Each row is a point on a landscape with many peaks, with its height.
A climber steps from a point to whichever of its 2 nearest points has the largest rise for the distance, and stops where none of them is higher. Distance is the straight distance between rows; heights are no part of it.
minar h=300: [142 136 136 136 140 168 131  95 136 184 147 163 136 133  77 143 144 146
 149 135]
vut h=251: [109 136 110 126 187 165 150 120 119 156 166 121  85 145  60 106 166 132
 176 187]
tofit h=224: [ 72  93 123 110 122 130 146 137 159 160 124 117 133 108  77  92 178 170
 129  92]
sova h=239: [ 94 142  87  81 140 155 122  58 125 148 134 119 131 119 131  53 163 152
 114 141]
Seka h=464: [114 134 111 155 125 135  91 122 137 120 154 147 137 188 118 100 142 108
 163  88]
zibuz h=492: [116 131 107 133 101 163 149 125 106 139 157 129 111 148 139 188  82 175
 149 144]
zela h=461: [143 124 123 136 127 135 111 150 120 144 110 164 128  79 154 186  81  43
 109 176]
Lemok h=739: [144 112 132  98 125 120 161 118 135  91 153 155 106 147 180 175 112 142
 117 199]
vufu h=274: [139 135 109 161 175 154 143 114 137 169 138 142 121 114  78 100 165 133
 172 141]
pusel h=696: [173 163 124 107 123 134 157 131 150  87 155 160 124 157 178 131 131 163
 127 191]
Mugat h=483: [176 119 116 131 153 163 114 101 108 160 145 140  53 152  96  96 146 169
 159 145]
pudi h=495: [157 138 129 132 180 150 137  81 139 110 144 150  92 210 162 133 117 101
 124 129]
Gat h=653: [176 152  95 138 166 175 161  74 124  99 162  94  86 157 124  92 156 144
 162 173]
kup h=131: [ 62 157 141 161 114 113 143 126 128 139  89  58  89  74 119  86 144 140
 104  78]
Kuluz h=503: [ 90 119  96 170 141 128 107 122 142  99 168 127 115 165 122  80 141 132
 144 148]
tekib h=395: [120 154 113 151 140 128  82 156 125 144 102  91 106 104 102  23 181 158
 131 124]
muka h=446: [178 111 126 146 114 109 133 120  98 151 146 146  56 130 132 116 128 156
 146 134]
zazo h=666: [143 134 127 115 116 142 176  73 132 127 152 143 112 119 141 148 112 137
 110 158]
gak h=635: [137  68 114  76 113 151 120 133 148 120 114 185 116 150 177 205 101  95
 123 144]
Lobi h=568: [112 137 102 122 136 141 177 117 114 132 145 125 108 120 128 127 105 194
 143 148]
ditat h=473: [134 136 114 120 131 151 112 104 159 130 155 166 128 214 147 133 146  96
 139 112]
Nika h=521: [139 165 109 116 167 155 144  81 103 128 138 104 124  93  75  47 152 118
 155 176]
rarup h=338: [148 152 137 139 109 152 132 116 145 155 120 155 185 125 104 154 115 111
 157 115]
Geku h=438: [142 107 106 146 160 140 112 146 117 163 138 114  81 137  91  70 138 193
 139 124]
Kob h=288: [134 105 109 120 103 151  43 226 147  84  74 110 158  94 141 186  90  86
 139 108]
Sumu h=551: [161 143 166  86 126 163 124  50 118 107 164 116 107 177 152 198 138 155
 128 192]
vezar h=410: [144 128 131  99 132 112 188 144 112 143 156 137 123 164 149 149 102 102
 118 107]
nazo h=638: [170 158 100 148 118 146 162 112 148  96 171 121 111 155 147  94 146 142
 138 158]
Bokef h=391: [144 139 120 100  88 162 114 149 139 148 103 157 171 122 144 191  82 107
 139 116]
tenef h=558: [186 116 163  91 156 157 118 100 136 109 119 142 133 145 179 227 131  81
 117 198]
Bibi h=404: [111 100 104 140 132  84 135 126  83 140 136 118 129 122 167 126 138 161
 144 108]
ravu h=323: [158 151 120 158 133 126 110 158 160  89 113 150 201 136 133 135  84  86
 121 105]
movon h=577: [147 149 159  84 146 125 139  68 110 185 142 153 124 147 153 143 183 110
 112 174]
Fem h=640: [125 152 148 103 124  98 130 122 123 178 148 159 155 143 124 122 166  91
 103 144]
mudi h=373: [ 84 160 134 162  86 130 147 185 166  96 110 105 160 111 113 125 154 175
 158 100]
voga h=281: [159 133 154 153 123 104  99 160 118 146 100  97 164 135 122 105 153 192
 101  56]
Zodi h=316: [130 112 105  75 159 161 157  89 119 155 139 110  99 156  81  63 160 121
 148 101]
doneb h=201: [ 64 103 119 111 133 126 129 170 120 109 124  51 106  84  55  48 163 167
 145 117]
bop h=81: [ 95 164 146 142  96 114 158 129 121 136  77  83 109 104 146 110 137 131
 130  33]
Nadu h=583: [130 121 157  88 127 114 119 153 151 155 131 206 143 147 145 160 141  76
 100 169]
lel h=107: [172 106 148 121 113 123 113 149  92 129 117 110 161 113 119 179  51 115
 116  98]
geru h=468: [152 109 145  99 126 118  61 149 117 107 128 180 177 126 133 171  90 104
 123 187]
nopiv h=447: [150 126 157 115 121 116  45 109 114 138 121 185 161 147 136 135  89 133
 111 137]
rere h=514: [160 136 132 138 180 155 105  70 118 143 147 134  60 192 141 121 147 139
 122 160]
Big h=425: [163 115  98  75 120 144  94 169 130 112  98 146 134  71 158 191  84  52
 102 193]
buv h=394: [ 99 152 126  94 148 103 166 140  83 134 137 109 128 126 115  82 135 142
 168 103]
guto h=648: [119  90 181 195 146  92  92 191 143  99  68 115 166 107 119 153 152 154
  87  75]
zeza h=363: [151 129 128  88 138 128 185 105 111 141 164 123 113 172  90 111 126 117
 138  88]
gafa h=494: [131 114 133 132 110 119 111 123 140  88 119 191 157  95 140 161 105 127
 151 182]
desu h=318: [120 105 130 109  88 115 157 108 149 159 104 182 127 107 156 134 160 116
 139 108]
tadi h=600: [158 109 109 168  92 128  85 137 125  68 123 124 130 119 158 161  56 112
 132 120]
mev h=539: [154 154 141 103 160 153 101  67 119 169 155 126  88 178 127 118 202 121
 131 182]
nep h=518: [ 69 107 122 146 128 100 182 134 150 117 142 131 141 102 123 141  96 109
 110 129]
magik h=589: [ 87 115 128 126 116 112 176  78 141 110 168 127 106 101 109 113 129 121
 113 154]
Bomut h=422: [103 107 119 182  78 120 138 140 156 127  92 100 141  74 169 158 126 151
 107 101]
Nofo h=460: [116 119 145 100 115 109 169 135 133 127 139 152 150 111 124 176  85  81
 113 134]
zarig h=137: [155 130 155 100 113 119  77 181 101 146  83 114 188 116 133 169  78 125
  92  76]
pesa h=88: [197 114 140 134 124 131 146 165 108 115 138 136 152 129 111 191  72  93
 151 142]
riki h=365: [125 160 144 132 109 100 129 178 163  81 117 117 186 143 142 115  94 100
  86  87]
Kibe h=525: [162 112 150 103 151 157 150 116 125 152 127 162 136 124 136 240 118  80
 144 192]
fetog h=321: [152 128 158 134 115  74 145 149  99 129 144 127 135 113  94 111 114 131
 127 109]
Boz h=711: [155 106 110 166  84 140 123 134 155 101 137 109 141 139 139 154  94 136
 121  90]
Namib h=675: [107 100  89  91 215 161 144  77 112 140 144  86 111 138 106  59 196 102
 129 185]
kem h=530: [101 125 115 135 162 105 140 121 138  89 179 155 121 163 148 118 122 128
 130 159]
fen h=590: [166  94 110  52 152 163 110 120 139 108 109 154 129 137 195 222 116  55
 112 178]
sav h=259: [ 85 152 132 125  63 143 128 167 159 120  82 138 171 112 158 157 125 164
 145  88]
Tubo h=451: [121 182 103 147 132 151 122  77  98 158 159  95 129 122 107  96 147 112
 151 156]
kulo h=555: [141 150  91  92 109 135 160 106 143 125 157 102 113 142 140  57 192 115
 136 155]
Fid h=28: [ 86 157 169 124  93 111 121 162 122 120  62  84 107 122 157 111 179 175
 113  40]
vik h=500: [104  89 177 168 114 103  68 198 147 107  61 114 156  91 129 186 123  98
  98  86]
lavef h=591: [180 138 131 106 144 175 149  55 118  98 175 113 108 181 120 151 141 173
 151 155]
lopi h=534: [ 85 124 164 196 120  82  87 164 122 109  96 120 132 105 132 148 110  78
 118  89]
fimap h=335: [132 154 130  56 151 125 160 116  83 135 167 122 119 151 110  88 165 149
 170 164]
riler h=357: [118 117 131 126  90 108 127  94 136 162 119 140 104 117 145 117 132 132
  95  95]
Vigot h=611: [ 90 124  86 104 200 139 120 123 104 148 146 101  98 143  94  32 149 125
 117 168]
vureg h=272: [ 63 141 133 160 107 122 135 168 136 105 138  68 137 101  83  93 167 167
 160 110]
Sada h=402: [152 131 130 141 107  89 121  86  96 154 129 117  67 119 142  72 133 128
 109 101]
Zabo h=605: [116 180 143 137 155 118 137 118 118 134 139 125 128 108  64  51 126 124
 127 133]
bos h=686: [101  93 108 109 114 131 137 135 151 105 131 177 119 143 186 168  81 138
  95 150]
mog h=426: [127  93 110 154 112  84  92 155 114 150 148 120 167 152 161 141 142 144
 124 115]
sasod h=194: [146 158 174 137 122 112 105 199 136 132  58 109 178 127 133 146 118 159
  84  60]
gulid h=550: [133 115 123 192 100 121 135 139 148 121 122  99 117 108 123 121 132 168
 121  88]
fevap h=472: [120  81 134 158 123  79  79 174 106 113 111 133 161 126 157 151  99 109
 129  97]
vanod h=493: [131 134 133 144 150 137 139 120 125 176 136 163 119 134 148 200 113  71
 119 182]
nebu h=698: [105 177 139 149 138 113 132 116 132 113 116 162 129 112 122  84 109 110
 144 118]
pusul h=441: [131 132 107 111  74 155 132 155 122 141 147 145 140 142 162 210  99 122
 152 167]
mis h=552: [179  94 119 119  91 148 111 122 154  63 142 149 117 140 151 171  60  92
 112 144]
lir h=469: [140 151 108 122 113 121 130 133 146 123 126 113 102 122 124  28 171 142
 127 105]
sute h=437: [ 81 142 140 142 145 108 154 162 153 129 123 118 177 134 116 133 100 128
  97  83]
Foti h=612: [100 144 155 173 113 111 108 119 145  87  95 142 140 108 139 111 102  99
 138  79]
sete h=419: [137 114 135 128 143 119  86  95 102 143 112 166 171 150 132 135 110 155
 142  92]
sipe h=299: [ 86 126 155 175  93 101 145 148 154 103  85  68 171  76 136 153 166 160
  95  84]
vem h=480: [123 120  87 122 154 126 167 114  76 147 141  97  93 118 131 101 126 161
 170 124]
bog h=562: [102 134 106 112 183  99 153 104 113 117 162 118  89 148 130  72 131 132
 101 168]
rulot h=276: [106 132 171 168 131  75 126 146 101 147 126  95 111 100  79 103 133 122
 123  82]
lop h=168: [ 72 100 138 143 147 111 123 162 152 126  94 101 102  90  69  55 168 191
 114 102]
vum h=273: [ 78 112 104 103 131 150 127  93 136 155 139 107 119 115  73  59 163 140
 134 119]
Lelog h=366: [152 113 134 139 157  96 123 160 110 158 115 104 136 119  92  69 154 188
 125  90]
kifen h=524: [164 103 127 138 118 143 121  84 155  75 122 175 124  98 154 173  72 109
 108 182]
Muz h=196: [ 82 140 156 182 116 115 157 162 136 161  91  63 125  74 108 139 157 164
  91  85]
nanuf h=337: [132 131 111 120  85 160  85 192 143 115  95 137 153  99 140 195  80  53
 157 119]

For each start below, name the point where the climber stops.
zela: Lemok
lel: Mugat
sete: Boz
Fid: Boz
bop: Boz

Call two points neighbours if one is among the 2 nearest of the other. Go from one point of each pair to the other, from neighbour to neighbour, staying as high as possible. Name the lowest point that can't be avoided.
nebu, guto: vik
Namib, Fem: Seka
Boz, mudi: sav
Gat, Fem: vanod
Gat, Lemok: nazo
